Points, in no order, along strands that fork and pass close to each other.
Points whose rows are less than 64.2 apart are linked; no others are. Some points are linked to none.
Z834: [-22  14  -5  22 -58 -49 -38  -5  -4 -34  25  12 -14  48 -44   8 -11 -42
 -31  26 -19 -14  49  -2 -58  26  -4 -37  -3]
Z65: [ 15  34 -44  45  19  -4   7 -61   3  -7  -5  -5   2 -17  -8 -12   9  -3
  18 -53   7 -22 -17  -7  29  12  61  44 -13]
Z257: [  2 -34 -40   5 -17  16   3 -16   7 -32 -18 -18 -20 -12 -14   2  33  24
  -3  16  21   9  20  17  33   6  29  64  12]
Z101: [-32  26  15 -39  17  26  -1   4  21  19  63 -48  21  -8 -13  -9  -9 -36
  52  19 -32  14  -7 -20   6  29 -20  -5 -38]
Z708: [ -2  11  13 -44   9  51  -7  32  -1  -6  24 -51  19 -21  -6   7  30   4
  16  38 -32   8 -41  -3  37  13 -51  -3  -8]
Z572: [ 12  -3   7 -25   1  46   4  23 -24  13  16 -54  14  -1   2  24  49  33
 -24  45 -34  11 -45  27  41  -4 -44  17  15]
Z988: [-15  31  28 -20  14  -1   4  -2  18  34  79 -30  28  10  21 -11 -53 -68
  47  13 -35  27   2   9 -35  -1  25 -30 -51]
Z151: [-13  26  -7  41 -38 -56 -35   7   3 -42  27  22  10  42 -32   6 -16 -43
 -37  -6  -1 -29  25 -12 -44  28  -7 -58 -20]
Z794: [-30 -49 -15 -27  -5  -2 -12  16   5  15  23 -29   6  21 -26  14  37   7
  -7  54 -29  23  12  14  33   0 -13  51  -8]
Z817: [ 10 -42  31   8   3  35  -1 -19 -32 -11 -50  -1 -40  24  12  17  41  50
 -33 -27  65 -13  23  29   9   4  -5  -4  44]
Z258: [  9  19  41 -69  11  61 -20  48  10  -9   6 -40  28 -25  15   8 -10 -13
  43  50 -26  22 -19   2  14  -7 -34 -21 -14]
Z751: [  4  22 -45  18   1   4  11 -28   7   2   6 -15  -3 -24 -28 -10  11  15
  23 -23   0 -12 -21  -5  45  19  43  53  -9]
Z445: [-39 -28 -19  34 -32 -33 -15  15   3   4  -7  56   6  34   3 -32   5  32
 -62 -17  12 -20  -5  24 -51 -17 -14 -55   8]
Z914: [  2  11  23 -28  10 -26   5  -5  12  32  54  10  30  28   5  -6 -72 -69
  31  27 -48  26  13  -4 -49 -30  38 -24 -43]
Z995: [ -1  17 -28  32 -23  16   5 -59  -5 -48 -52  -2 -19 -18   2 -48  22  25
   0 -28  53 -37  35   9 -37  24  22  -2  33]
Z701: [-13  24 -53  33 -50   1 -19 -42  26 -63  -9 -17 -12 -10 -12 -16  11 -19
  -3   3  29 -23  64  12 -36  28  15  11   2]
Z918: [ 23 -23 -23   1  -1  35  23 -26 -23 -34 -40 -21 -24   4 -26  -8  39  45
   4  -4  22 -11   3  26  43  -8  42  60  28]
Z991: [-11  11  18  33  18  11   6 -46   0 -19 -64  41 -46   6 -15  -9  40  22
  10 -66  49 -41 -10  20 -17  20   9 -29  32]
Z32: [-26 -35  15 -12 -16 -31 -44  13   4 -12  10  20 -27  13 -11  35   3  -9
 -30  37 -18  27  54 -14 -18   4  -2  18  10]
Z142: [ 15  28 -21  40  26   1   5 -70   5 -33 -51  13 -22  -3 -20 -11  19   8
  20 -59  32 -30   1  -6  11   9  63  24  10]
Z314: [  5  32 -27  43  -9  13  -7 -70   7 -55 -56   7 -16  -8  -3 -33  20  11
   4 -50  46 -38  25   6 -31  30  29  -9  27]
Z926: [-10  32 -42  38   5 -25   5 -34  25   6  42  -6  12  -5  -4   2  -6 -45
  14 -10 -16   2  -3 -14  22  16  31  37 -39]
Z556: [ 15  25 -12  53  11 -46  -7 -18  18 -36  18  27   7   8  13  25 -21 -65
 -17 -33   4   8   5 -27  -8  11   3 -36 -41]
Z790: [-28 -28  23 -71  14 -10  -4  15   1  43  43  -5  24  21 -17  -2 -15 -23
  21  65 -64  26  17 -16 -14 -12  -9  13 -11]
Z685: [ 15  13  42 -69   4  49 -15  60  -2  10  15 -36  32 -23  20   5 -12   1
  30  49 -28  15 -21   3   9 -13 -39 -18  -2]
Z686: [ 28 -52 -14   0 -13  41   8  -8  -9 -17 -22 -35 -12  20   2  34  46  43
 -36  16  26  16  17  33  47  -8  13  44  22]
Z863: [-37 -31  -7  26 -38 -14 -26   5  -5 -11   1  12 -19   6   5  -7   6  37
 -53   4  38   3  49  18 -42  15 -14 -22  28]
Z119: [  0  13  -3 -32   7  29   8  28  -2   8  28 -43  12 -21 -14  -3  20  16
  16  20 -26   4 -39 -10  44  16 -29  13  -2]
Z855: [ 50  27  55 -28  10  45  18  51 -39  36 -32 -14  23 -18  25 -18 -38  25
  46   2   7 -10 -48  13  12 -30 -21 -26  18]
Z913: [ -9  24 -45  38 -39   2   3 -48  -1 -45 -30  -4  -4 -10  -2 -52  12  16
 -12 -23  46 -37  36  19 -48  28   7 -21  23]
Z62: [  4 -43  41 -43  15 -12  -1  37  -9  14 -31  62  25 -28  38  13 -56   0
 -12  15   6  10  20 -31 -19 -63  -7  -9  -7]
Z14: [-13  25 -58  34 -36 -14 -24 -52  38 -52   0 -15  -4  -1 -20   9   2 -50
  12   3   6 -17  51   9 -10  13  29  39 -24]
Z589: [-12 -27 -10 -27   8 -12   6  29   4  17  18  -2  -1  -6  -4  11   4   8
   0  34 -24  24   2  -7  36  -3  -4  34  -2]
Z656: [-14  23 -11  34 -44 -50 -35  -6   3 -39  25  11  -3  41 -37  14 -18 -46
 -24   8 -13 -15  43  -6 -44  27  -5 -42 -17]
Z243: [-29   8 -13  35 -37 -37 -34   2  10 -36   9  21 -22  10 -19   4  -4 -11
 -30   9   5  -2  41  -2 -41  21 -14 -31   4]
Z472: [  1  26  -7 -24  12  18  21  25   6  24  33 -32  14 -29  -6 -11  -3   7
  24   2 -16   5 -33 -20  35  20 -12  11 -12]
Z439: [ -2 -39  35 -50  13 -26  -9  34  -6  13  -1  50  16 -11  19  25 -45 -15
 -17  39 -23  24  35 -38 -20 -50   2   8   0]
Z23: [ -4  33 -20  25  18 -24  21 -18  11  20  68 -22  26  -9  17  -5 -18 -60
  24  -9 -25  11 -11  -8   3   9  19  12 -51]
Z453: [-21 -46 -30 -13 -15   5  -8   8  11  -5  11 -27  -6   6 -27  16  39  14
  -4  45  -8  20  22  19  41   7   5  57  -9]
Z403: [ 10  33 -53  48 -19   0 -21 -59  22 -56 -21  -2  -7 -13  -4  -6   6 -15
   3 -29  29 -18  29  -2  -1  23  43  28  -6]
Z810: [-32 -23 -19  32 -43  -4   1 -11  -8 -13 -12   7 -17   5  11 -35  18  43
 -42  -6  46 -11  37  30 -46  20 -10 -29  32]
Z359: [-29 -48  10  -4 -26  -6 -42  17   1 -16   7   1 -31   6   6  30  16  20
 -45  25  20  22  61   5 -16  16  -6  15  21]
Z912: [-15  16 -50  46 -44 -10   6 -36   3 -35 -26  19  -2   9  -5 -49  13  18
 -22 -31  41 -38  13  28 -44  25   3 -44  16]
Z612: [  4 -45  16 -29  16 -23 -11  34  -4  11  -2  26   0  -4  19  28 -17   9
 -26  28  -5  28  12 -22  16 -32 -10  22   9]
Z153: [ 57 -18  51 -24  21  21  34  35 -49  57 -49  14  21   4  30 -10 -25  26
  29   5  10 -15 -43  14  22 -65 -26 -13  22]
Z6: [ 10  -3  23  18  27 -19   2  -5  18   7 -58  60 -31  -5  24   7 -19  -7
  -5 -61  12   0 -30 -26 -17  -5 -23 -42   4]
Z467: [-13  10 -52  17 -10  -2   3 -25  25  -6  12 -13  -3 -17 -25  -4  13   4
  15  -3  -3  -1   4  -4  36  16  30  56 -10]
Z948: [-27 -35  29 -79  11   4  -8  30 -16  37  41 -23  37  19 -11   9   5  -6
   7  67 -56  21  12  -7   5 -14 -25   8  -3]
Z318: [-17  15  28  26  23   1   8 -28   2   2 -59  55 -50  13 -11  -4  39   8
   8 -76  36 -41 -22  14 -22  12  -5 -38  27]
Z585: [-26 -15  29 -74   7  -7  -3   5   6  47  41  -1  27  23 -20 -14 -37 -36
  32  52 -63  22  19 -13 -29 -11   7   2 -15]
Z743: [-32   6 -35  27 -63 -23 -15 -16  10 -49   7  -7 -14   2 -21 -14   6  -8
 -23  20  23 -17  67  19 -51  27  -6 -13  12]
Z269: [-26 -21  22  -4 -15 -44 -42  12   7 -19  14  33 -24   9  -9  27 -10 -16
 -37  32 -21  17  47 -26 -40   3  -9  -9  11]
Z690: [-14  25 -54  28 -47  -7 -28 -46  33 -62  -5 -18 -10 -10 -16  -2   3 -40
   8  11  20 -19  64   8 -27  20  19  27 -10]
Z540: [-18   0  51 -86   0  21 -16  50  -4  38  35  -1  48 -14   4  -3 -48 -13
  45  53 -38  16  13   0 -23 -25   5 -17 -15]
Z671: [ -8 -29  17 -61  10  13   0  47 -18  36  38 -23  35   6   7  16  14   7
 -10  63 -47  17  -2   4  23 -21 -31  13   0]
Z880: [ -4 -56  -8  -7 -23  25 -21   6  11 -22   0 -33 -17  18   6  41  36  24
 -42  32  25  25  58  18  19   9   8  43  16]
Z461: [-16  25  20 -29  20   0  10  16  20  38  65 -22  25  -5  10 -13 -44 -39
  44  16 -27  23  -1  -9 -18   6   8 -19 -41]
Z906: [ 25  58  12  -3  29  43  22  -5 -16  10  22 -48   7 -38  -4 -11  11   1
  37 -48  -8 -21 -53 -25  34  33  16  10 -12]
Z162: [-27 -17 -50  47 -52 -38   4   2  10 -24 -11  23  16  30 -17 -49   4  15
 -44  -3  31 -28  24  31 -50  -1  -3 -52  -4]
Z887: [-14  29 -63  39 -24 -17 -20 -61  34 -32  16 -21   5   4 -18   9   7 -55
  12   0  -5 -14  39   8   3  13  39  52 -40]
Z398: [-28   2  12  11 -42 -51 -48   5  -7 -25  23  29 -11  41 -33  10  -9 -24
 -42  27 -24  -7  42 -13 -63  12 -11 -38  12]
Z931: [ 21  42 -21  43  35  -6  27 -40 -11  18  21 -13  13 -32  11 -19  -1 -12
  21 -57  -5 -19 -41 -19  27  18  50  24 -22]
Z496: [ 35 -27  34 -15  37  -6  21  20  -9  34 -63  45  -6  -9  26  -2 -33   7
  17 -29  14   1 -26 -19  12 -42 -16 -12  13]
Z394: [  8  32 -40  47 -18  -3 -18 -67  14 -56 -37   6 -12 -13  -4 -19   9  -6
   2 -44  41 -31  20   2 -18  26  37  -2   9]
Z352: [ 36  37  46 -39   4  52 -10  54  -1  22  -3 -34  18 -32  29  -6 -45  -1
  58   1   7  10 -34   1   9  -4  -1 -29 -12]
Z313: [ 52  35  55 -33   6  54   6  51 -23  23 -21 -28  21 -27  30 -10 -36  15
  53   4   6  -3 -49   7  11 -18 -14 -28   7]
Z388: [ 17 -30  15  12  17  27  20 -32 -32 -32 -61   2 -40  14 -15  11  51  45
  -1 -25  51 -17  11  24  31 -10  25  26  38]
Z657: [ -6  26  23 -13  18 -21   8  -4  15  37  74 -11  28  20  15 -10 -61 -76
  35  18 -42  25   7   7 -39 -13  34 -26 -53]
Z312: [-26 -35 -16   9 -34   4 -21  -8  14 -37  -7 -15 -33  -8  -6  11  24  13
 -25  23  33  15  62  13 -11  23   5  31  18]
Z702: [ 12  13  15 -38   5  62  -5  25 -12 -14   7 -55  11 -27   4  17  43  15
   0  41 -38  12 -53   8  32   4 -58  -4   1]
Z874: [-22   4 -51  44 -60 -33   1  -6   6 -33  -6   8  13  23 -23 -40   4   6
 -32  -3  34 -34  34  28 -55  11  -5 -48  -1]
Z279: [ 17 -14  31   8  40 -14  11  -5   4  17 -66  51 -34  -2  10   8  -8   3
  11 -55  22  -8 -29 -20   5 -12 -15 -21  19]
Z302: [  6 -53 -22  -4 -24  36   1  -4   2 -29 -19 -36 -18   7   4  25  45  33
 -31  23  32  18  41  27  33   7  13  55  19]
Z221: [  9 -15  12 -36   3  38  -5  35 -21  25  25 -43  32   6  21  32  40  30
 -31  53 -34  15 -34  24  33 -21 -45  14   7]
Z383: [ 10  29  -4  51  35  -4   5 -66   3 -24 -61  32 -29  -1 -14   5  24   4
  21 -73  32 -29  -9  -4   6  13  44  -5   7]
Z489: [ 11  21 -21  32  20 -38  23 -13  19  10  49   3  17  -6  18   3 -32 -54
  14  -7 -17  16  -4 -19   1   1  21   0 -47]
Z692: [ -2   8  13  31  10 -20 -10 -10  12  -7 -45  56 -27   0  14  -1  -2  -1
 -22 -58  18  -7 -24 -14 -24  11 -24 -54  11]
Z338: [ -6 -15  21 -54   8  36  -9  43 -19  23  34 -44  35   7  12  22  32  17
 -11  64 -44  15 -19  12  25 -13 -50   9  -2]
Z555: [ 24  21  12 -12  19   7  36  32  -4  34  11 -19  13 -24  13 -19 -34  10
  37 -13  -3   8 -39 -20  22   3  -1  -9  -7]
Z102: [ -4  17   6  37  22   3   2 -53   5 -24 -62  38 -44  -1 -16  -5  32  14
  13 -67  41 -35  -8   2 -10  19  27 -17  23]
Z596: [-18  24 -14  46 -29 -54 -32   8   7 -31  13  32   9  33 -20  -5 -12 -22
 -39 -19   3 -20  11  -8 -37  18 -14 -68 -17]
Z606: [ 17  24 -24  57  13 -31   8 -38  19 -19 -12  26 -10 -10  10  14 -16 -28
  -4 -49  11   4 -14 -23  13  11  18  -4 -20]
Z617: [ -9 -56   8  -5 -22  11 -30  15   4 -18  -1 -17 -25  15  15  41  25  28
 -51  25  22  27  60  13   9  12   5  28  19]
Z982: [  9  16 -19  35  18 -47  10 -14  28  -6  23  19   5   0   9  19 -32 -54
  -1  -4 -15  21   4 -26   2   5  12  -5 -37]
Z264: [  6  23 -50  46 -12 -10 -10 -53  26 -36 -12   7 -12 -15 -13   3   3 -13
   2 -26  16  -7  15  -4  13  18  37  35 -10]
Z603: [-38  14  11 -35  12  -6   2 -21  17  38  65 -31  19  27 -22 -13 -23 -56
  40  30 -59  19   6 -17 -20  21 -12   1 -39]
Z873: [-18  12  50 -78   8  33 -24  43   7  25  36 -26  41 -11   2  -4 -39 -19
  51  43 -29  15   7  -3 -17  -8  -6 -21 -21]
Z396: [ 45   1  23 -16  11  34  26  25 -50  24  -6 -32   6   5   7  15  29  42
 -15  18 -14  -2 -60  27  40 -31 -34  17  34]
Z392: [ 34  38  19 -10  22  34  33  23 -32  13  -4 -35  -1 -22 -14  -7  11  27
  31 -17  -7 -16 -63 -12  41   6  -7   6  21]
Z672: [ 13  41 -48  46  18  -8   9 -51  -2   4  28 -19  14 -26   5 -16   9 -19
  16 -44  -7 -20 -25  -9  33  19  52  43 -30]
Z843: [ 36  26  22 -24  15  34  29  35 -25  17   1 -34   3 -23  -1  -8   1  23
  21  -2 -11  -5 -56  -8  33  -1 -22   0  13]
Z429: [  9  -4  30 -60   5  31  -2  57 -21  26  21 -26  38 -18  28   4  -3  13
  10  54 -26  11 -22   5  17 -24 -34  -5   5]
Z893: [  5  10   7  14  11 -47 -13   5  26 -20  13  40   1  16   5  23 -48 -54
 -16   6 -22  16  21 -40 -33 -11   1 -32 -26]
Z214: [-19  -2 -13  31 -18 -20   1  -3  14  12 -35  73 -13  40   4 -37  27  15
 -31 -66   5 -40 -45  38 -50  -1 -19 -62   6]
Z696: [ 29 -36 -11   0  -7  42  12   3 -19   4  -9 -35  -8  32   5  41  47  50
 -47  24   6  16 -11  36  54 -20   1  46  25]
Z207: [ -1  25  29 -57  15  49  -7  35  16  -2  28 -46  20 -21   6   2  -9 -14
  47  28 -22  16 -22 -14  19  13 -32 -14 -23]
Z52: [-18  11   4  33  -1 -13   1 -15  15   8 -43  62 -27  28   2 -27  26   8
 -19 -79  16 -42 -44  24 -44  18 -19 -66  13]
Z509: [ 29 -33  31 -24  24  -4  14  31 -12  32 -50  49   8 -17  36   1 -49   9
   8  -9  10  11 -19 -20   3 -56 -16  -7   6]
Z660: [ -4  29  22 -30  15  10  11  35  19  35  44 -21  27 -24  18 -16 -40 -19
  45  13 -16  20 -10 -12  -2   6   5 -17 -28]
Z857: [-23 -62   7 -35  -1 -11 -31  17   4  10  18  -7  -3  27 -12  43  23  -3
 -28  50 -30  35  43  -4  15 -10   0  42   3]
Z230: [ 16 -29 -39  -1 -11  38  14 -30  -7 -43 -41 -27 -19  -7 -11  -5  40  36
  -2   5  32 -10  24  16  30   4  36  66  25]
Z758: [-27   0   7 -42   8 -24   5  -4  16  44  50  -5  15  26 -22 -11 -35 -49
  32  40 -60  25  13 -21 -20   0   2   7 -26]
Z182: [-14  17  -8  44 -10 -26 -21  -5  13 -14 -28  51 -11  13   3  -8   1   0
 -34 -55  15 -18 -18  -2 -31  17 -24 -66   0]
Z793: [-20  14 -21  48 -25 -40 -20   2  15 -22  -3  46   9  24  -6 -13  -5  -6
 -38 -38  12 -23 -11   0 -34  17 -19 -77 -10]
Z947: [-19  13  -2  29 -16 -48 -34   6  15 -33  13  35 -11  14 -15  17 -19 -30
 -33   7  -9   5  31 -24 -34  14 -15 -35  -2]
Z369: [-19  -3 -41  39 -35  -1  22 -38  -7 -15 -40  22  -4  10  -1 -55  25  31
 -24 -27  44 -37  13  34 -56  17   1 -34  28]
Z942: [  9  22  -5  48  24 -19   9 -42  17 -17 -44  42 -24  -3   5   8   7 -17
  -3 -75  21 -10 -23 -17  -3  17  11 -32  -6]
Z236: [ 18 -45  18 -20  15  -9  -9  29 -12  15 -18  24  -4  -3  19  35  -8  20
 -33   8   8  28   7 -17  30 -28 -20  20  19]
Z343: [ 38  28  27 -32  11  50  17  36 -29   4   0 -44   6 -23   5   0  16  20
  17  17 -23   0 -60   2  33  -2 -41  -3  15]
Z414: [ 25 -31  35  -7  42 -14  14   5  -7  21 -64  49 -32  -4  12  11  -9  11
   7 -40  22  -1 -31 -18  16 -27 -20  -8  21]
Z100: [-30  27 -44  27  -7 -21  -3 -53  21   9  53 -28  12  15 -27   4   3 -64
  25   8 -34  -9  17   3   9  21  21  45 -52]
Z637: [ 19  -3   3  19  31 -25  18   0  14  11 -34  41 -17 -12  14  10 -29  -4
   5 -37  13  16 -22 -34   9 -10   1 -11  -2]
Z473: [-24  31 -60  41  -8 -21 -16 -60  25 -11  36 -23  13   2 -17   0  10 -57
  18  -2 -21 -18  19   6  15  12  33  55 -52]
Z979: [ 26  11   5  -6  25  -8  37  24   0  41  -7   0   8 -17  16 -13 -35   7
  29 -23   6  10 -39 -24  23 -17   3  -5  -4]
Z181: [ 11 -35  19   7   8  37  13 -30 -27 -30 -57  -4 -46  21   0  12  49  47
 -15 -27  60 -12  21  26  16   5   9  13  50]
Z67: [ 13  20  10 -24  16   7  25  36   9  40  31 -16  22 -20  19 -13 -40  -3
  36   4  -7  17 -26 -16  11  -3  -1  -8 -16]
Z483: [ 20  29 -28  40  31   2  14 -61  -5 -11 -29  -1  -9 -10 -22 -18  17  14
  23 -53  15 -30 -15 -10  28   8  69  42   5]
Z107: [ 11  13  -2  26  19 -43   0   3  30 -11   7  40   0   2  15  14 -46 -41
  -5 -10  -7  25   4 -35 -15 -11   2 -26 -31]
Z929: [-42  23  27 -37  19  11  -4 -20  15  29  66 -49  22  17 -19 -14 -17 -51
  53  18 -46  14   2 -21 -12  35 -20  -3 -44]
Z616: [-14   7 -41  24 -44   1 -12 -39  16 -59 -19 -11 -22 -22  -7 -13  12  -1
  -5   7  34 -11  59   8 -26  28   9  18  19]
Z20: [ -6   3  30 -57   8 -10   3  37   9  43  35  16  39  -7   5  -9 -64 -21
  36  40 -33  22  13 -12 -34 -35  25  -8 -26]
Z506: [-11   7  19 -61  12  12   2  47   3  29  39 -23  28 -12   2  -5 -12  -6
  35  43 -28  17 -12 -10   8  -6 -22  -5 -11]
Z295: [ 22 -13  -9 -11   4  16  25  18 -29  11  -6 -19  -3  -3 -11   5  29  38
  -7  11  -4   6 -42   8  58  -8 -10  36  22]
Z504: [ 37  22  33 -39   9  69   0  34 -23  -6  -3 -46   8 -27  22  18  24  16
   3  39 -32  10 -54  11  23 -16 -62  -5  16]
Z502: [ -2  39 -51  46   9 -17   5 -46  11   0  40 -19  22 -22  -2 -10   3 -32
  13 -29 -15 -13 -14 -11  25  19  37  44 -37]
Z601: [ 11  30 -30  10   9   7  20 -16  -3  16  15 -15   4 -27 -17 -13   8  12
  24 -26  -6 -13 -37 -15  40  19  30  38  -9]
Z514: [ 26 -20  -3   9  14  35  30 -37 -37 -36 -50 -10 -30  10 -27  -2  45  44
   6 -12  33 -23   7  25  40 -14  40  49  36]
Z747: [-21  24  16 -47  16  31   0  18  16   6  47 -45  20 -16 -12  -6   2 -20
  44  25 -29   9 -15 -23  16  27 -29  -6 -28]
Z474: [-16  36  -4   3  18  -6  19 -12  17  27  77 -35  21  -8  11 -10 -23 -56
  36   1 -30  12  -8 -13  -5  21   9  -1 -48]
Z118: [-15 -34  -8  12 -34  21 -13 -12  -3 -36 -20 -12 -32  -8  10  -2  25  36
 -33   4  51   8  52  16 -11  27   2  15  36]
Z838: [ -2   8 -40  28  -6 -12   1 -28  28 -23  -9   8 -15 -18 -19   2   1  -2
   5 -10   9   5   5  -4  26  15  31  47  -5]
Z578: [-24 -55   6 -45   5  -8 -16  25  -2  32  30 -19  17  30 -16  32  26   2
 -16  64 -43  29  24   2  22 -11 -13  40  -4]
Z668: [-31 -14   3  26 -19 -33 -32   8   4 -19  -7  40 -18   2   1   3  -2  18
 -43  -5  13   5  17  -6 -34   9 -24 -34  21]
Z245: [ -9 -45  19  11 -12  27  -5 -14 -21  -3 -32   3 -36  18  20  -1  31  57
 -46 -25  67  -7  24  28 -11  16 -10 -13  45]
Z833: [-22 -52   8 -22  -3 -22 -33  19   7  -1  12  10 -18  14  -6  37  10   0
 -34  41 -18  34  42  -8   4  -4   3  37   9]
Z797: [-18 -19 -36  13 -35   6 -15 -26  24 -49 -20 -17 -26 -19 -13  -3  22   5
  -5  19  30   6  53   8  -2  20  14  39  14]
Z522: [-25 -24 -15  24 -15 -22  -1   5  15  19 -32  74 -10  43   8 -42  21  24
 -50 -51   7 -33 -39  39 -49 -16 -22 -55   9]
Z964: [-26 -18 -23  33 -35  -5  16 -25 -11 -15 -34  14 -19   5   7 -45  20  45
 -34 -21  51 -18  22  30 -46  18  -7 -28  36]
Z165: [-31  -9  23   3 -21 -47 -49   6  -5 -21  22  38 -15  25 -22  17 -14 -18
 -46  31 -23   5  42 -23 -55   4 -11 -25  11]
Z907: [ 22 -19 -10  -2  17  -7  21  16 -14  13 -22   6 -14  -7  -6   7  10  33
  -1  -5   4   9 -28  -1  49 -13  -2  30  22]
Z387: [ -8 -45  46 -53  11 -17 -12  34 -15   7 -12  59  27 -23  29  27 -49 -16
 -17  32  -8   9  35 -39 -32 -64   7  -4  -8]
Z319: [-14 -41 -37  -4 -18   9  -4  -6  13 -19  -2 -21 -12  -7 -23   6  33  18
  -4  26   6  13  25  18  37   6  16  63   2]
Z154: [ 39 -15  16 -14   7  27  18  27 -40  29   2 -35  10  16  19  34  31  45
 -35  29 -17  11 -48  26  41 -36 -34  25  23]
Z565: [ 62 -17  55 -15  31  21  40  26 -53  47 -43   0  12  13  17  -2   1  26
  19   0   3 -18 -50  19  26 -61 -37  -6  29]
Z427: [-23  20 -53  38 -63 -22  -6 -21   9 -48   1 -10   6   6 -16 -34   9  -4
 -20   7  34 -35  57  21 -57  23  -4 -27   5]
Z511: [-10  12  22 -43   9 -15   4  20  18  39  50   7  31   7   8 -10 -67 -40
  38  34 -40  22  12  -8 -36 -24  26 -16 -33]
Z179: [ -4  18  -6  34  -5 -48 -26  -1  24 -33  14  32  -5  13  -7  26 -25 -46
 -21  -4 -10   9  23 -28 -28  13  -8 -34 -15]
Z363: [-32 -27 -39  41 -45 -27   0   1   2  -8 -17  38   2  29  -4 -44   9  32
 -51 -11  27 -19  11  37 -53  -2  -9 -50   9]
Z741: [ 35 -30  16  -2  26  -5  19   9 -25  16 -43  17 -22   2   2  18   9  35
  -4 -14  17   7 -27  -2  46 -24  -9  17  30]
Z163: [ 31  46  12  -6  23  35  37   4 -39   3  -5 -32  -2 -20 -29 -10  26  33
  27 -27 -13 -31 -60  -7  44   6   5  18  16]
Z40: [-26 -18  17  17   0  13  11 -35 -15  -6 -50  31 -42  14  -1 -30  43  47
 -12 -46  51 -36   0  35 -36  17   0 -30  43]
Z238: [ 51   0  48 -28  19  28  28  45 -43  48 -39  -1  24  -9  29 -19 -38  28
  36   1  10 -12 -49  12  15 -43 -24 -19  21]
Z291: [ 18  38  48 -49   4  52 -16  53  16  14  18 -38  25 -33  27   1 -42 -14
  58  13  -3  19 -19   1   5   1  -1 -30 -24]
Z631: [-27 -34 -28  33 -31 -33  -3  18  14   7 -24  68   3  45   1 -42  14  30
 -55 -33   6 -31 -23  37 -51 -21 -15 -57   1]
Z237: [-17  20 -39  31  -2 -36   2 -31  27   2  41  -5   5  10 -22  15 -10 -57
  16   3 -32   7  17 -14  11  12  20  32 -40]
Z440: [ 10  32 -17  -2  14  14  25   5   0  20  28 -29   8 -31  -9 -10   1   7
  26 -18 -14  -4 -40 -24  40  18   6  21  -7]
Z351: [-13  14  28  30  19  -5   5 -17   7  10 -55  64 -46  17   2 -10  32   2
  -2 -82  21 -43 -40  14 -36  14 -17 -53  18]
Z196: [ 56   1  49  -2  34  17  39  18 -61  41 -33 -12   0  13  -1  10  21  33
  11   2   0 -23 -57  24  35 -59 -35  -5  36]
Z129: [  0  22  48 -67   2  42 -23  54  13  16  29 -27  34 -24  15  -1 -42 -18
  59  33 -13  21  -4   3  -6  -4  -4 -26 -23]
Z146: [ -7 -28  26 -53  11 -33  -1  14   9  22  27  35  12  14  -9  15 -45 -40
   2  51 -53  30  34 -31 -31 -30  14  12 -12]
Z307: [ 49  14  40  -6  21  35  33  21 -54  29 -16 -33  -1   3   3   9  25  38
   2  10  -9  -8 -63  23  30 -38 -38   4  36]
Z676: [  3 -45  27 -47  18 -18  -4  42 -11  21   1  35  16 -10  24  24 -33  -1
 -16  36 -18  22  22 -27   2 -50  -4  15   1]
Z191: [-39   0 -20  32 -60 -31 -26  -1   5 -33  11   7 -19  10 -22  -6   2  -1
 -31  17  16 -10  51  15 -54  21 -11 -26  15]
Z709: [ -7   8  32 -57   6   6  -1  51   2  37  32   2  42 -18  14 -11 -54  -8
  40  36 -25  16   5  -6 -22 -31  12 -17 -20]
Z342: [ 23  52   1   0  27  30  26  -8 -30   5  10 -37   3 -29 -24 -13  22  24
  30 -40 -12 -32 -53 -18  41  26  20  21   1]
Z832: [ 21 -33  28 -32  27 -15   7  39  -2  27 -29  51  19 -21  38   2 -54   6
   3   9   5  13   0 -27  -9 -59  -3  -5  -1]
Z550: [-32 -29   3  15 -33 -21 -38   9  -2 -25   7   7 -26   4   0  13  10  18
 -46  22  21  13  57   8 -33  17  -8  -4  24]
Z438: [ 15   9 -17  33  24 -29  21 -17  23   4 -14  30  -9 -13   8  10 -23 -12
   4 -35   5  16 -19 -29  17   0  11  -1 -12]
Z711: [  5 -51  -9 -12  -1   6  -9  20  -5  -2   0 -14 -11  14   4  38  27  28
 -36  33   7  27  19  16  45  -9  -1  44  14]
Z827: [ 21  28 -21  51  32 -19  29 -36  -4  14  16  -2   8 -24  20  -9 -10 -20
  17 -58   0  -4 -38 -20  23   6  38  10 -27]
Z983: [-25  38  17 -12  23  16   5 -10  10  21  83 -50  21 -15  19  -9 -21 -57
  47  -1 -24  18  -3 -12  -9  31   1  -8 -55]
Z368: [ 24 -41  24 -11  24  -7   5  20 -19  16 -35  24 -17  -3  18  21  -6  27
 -19 -12  15  15 -17  -9  35 -32 -20  17  27]
Z386: [ 30  25 -27  56  26 -32  23 -48  10   0  -8  20   2 -15  14   5 -13 -31
   4 -60   8   6 -27 -21  18  10  35   4 -29]
Z634: [ 30  -5   7   6  38 -17  32   4   5  31 -33  28  -8 -14  16  -5 -33   3
  26 -38   9   9 -38 -25  20 -21   0  -7  -4]
Z321: [ 15  -7  -3 -21   0  31  10  29 -23  17  11 -39   9  -2  -3   8  35  33
 -17  31 -23   7 -46  20  51  -6 -26  24  16]
Z56: [ 33 -33  -1 -11   3  31   7  17 -26  19   0 -29   7  24  13  43  32  44
 -43  29  -9  18 -24  29  55 -33 -13  36  20]
Z967: [-11 -41   6  13 -23  19 -12  -5 -17 -14 -24  -5 -30   9  21   6  25  53
 -45 -11  58   6  39  19  -8  19  -4   1  42]

A fork is a point with three links, a tip a point with one. Leave the first point through the second and follow the links. Name the first fork or tip that comes.
Z467 / Z751 -> Z906
Z102 / Z383 -> Z672
Z221 / Z338 -> Z429
Z743 / Z191 -> Z983

Name the points in between on the shortest way along the links from the first point to the second, in order.
Z429 / Z790 -> Z685 > Z258 > Z207 > Z747 > Z101 > Z929 > Z603 > Z758 > Z585
Z453 / Z967 -> Z319 > Z257 > Z230 > Z918 > Z514 > Z388 > Z181 > Z817 > Z245
Z995 / Z343 -> Z314 > Z394 > Z403 > Z264 > Z838 > Z467 > Z751 > Z601 > Z440 > Z472 > Z119 > Z708 > Z702 > Z504
Z565 / Z129 -> Z153 > Z238 > Z855 > Z313 > Z352 > Z291
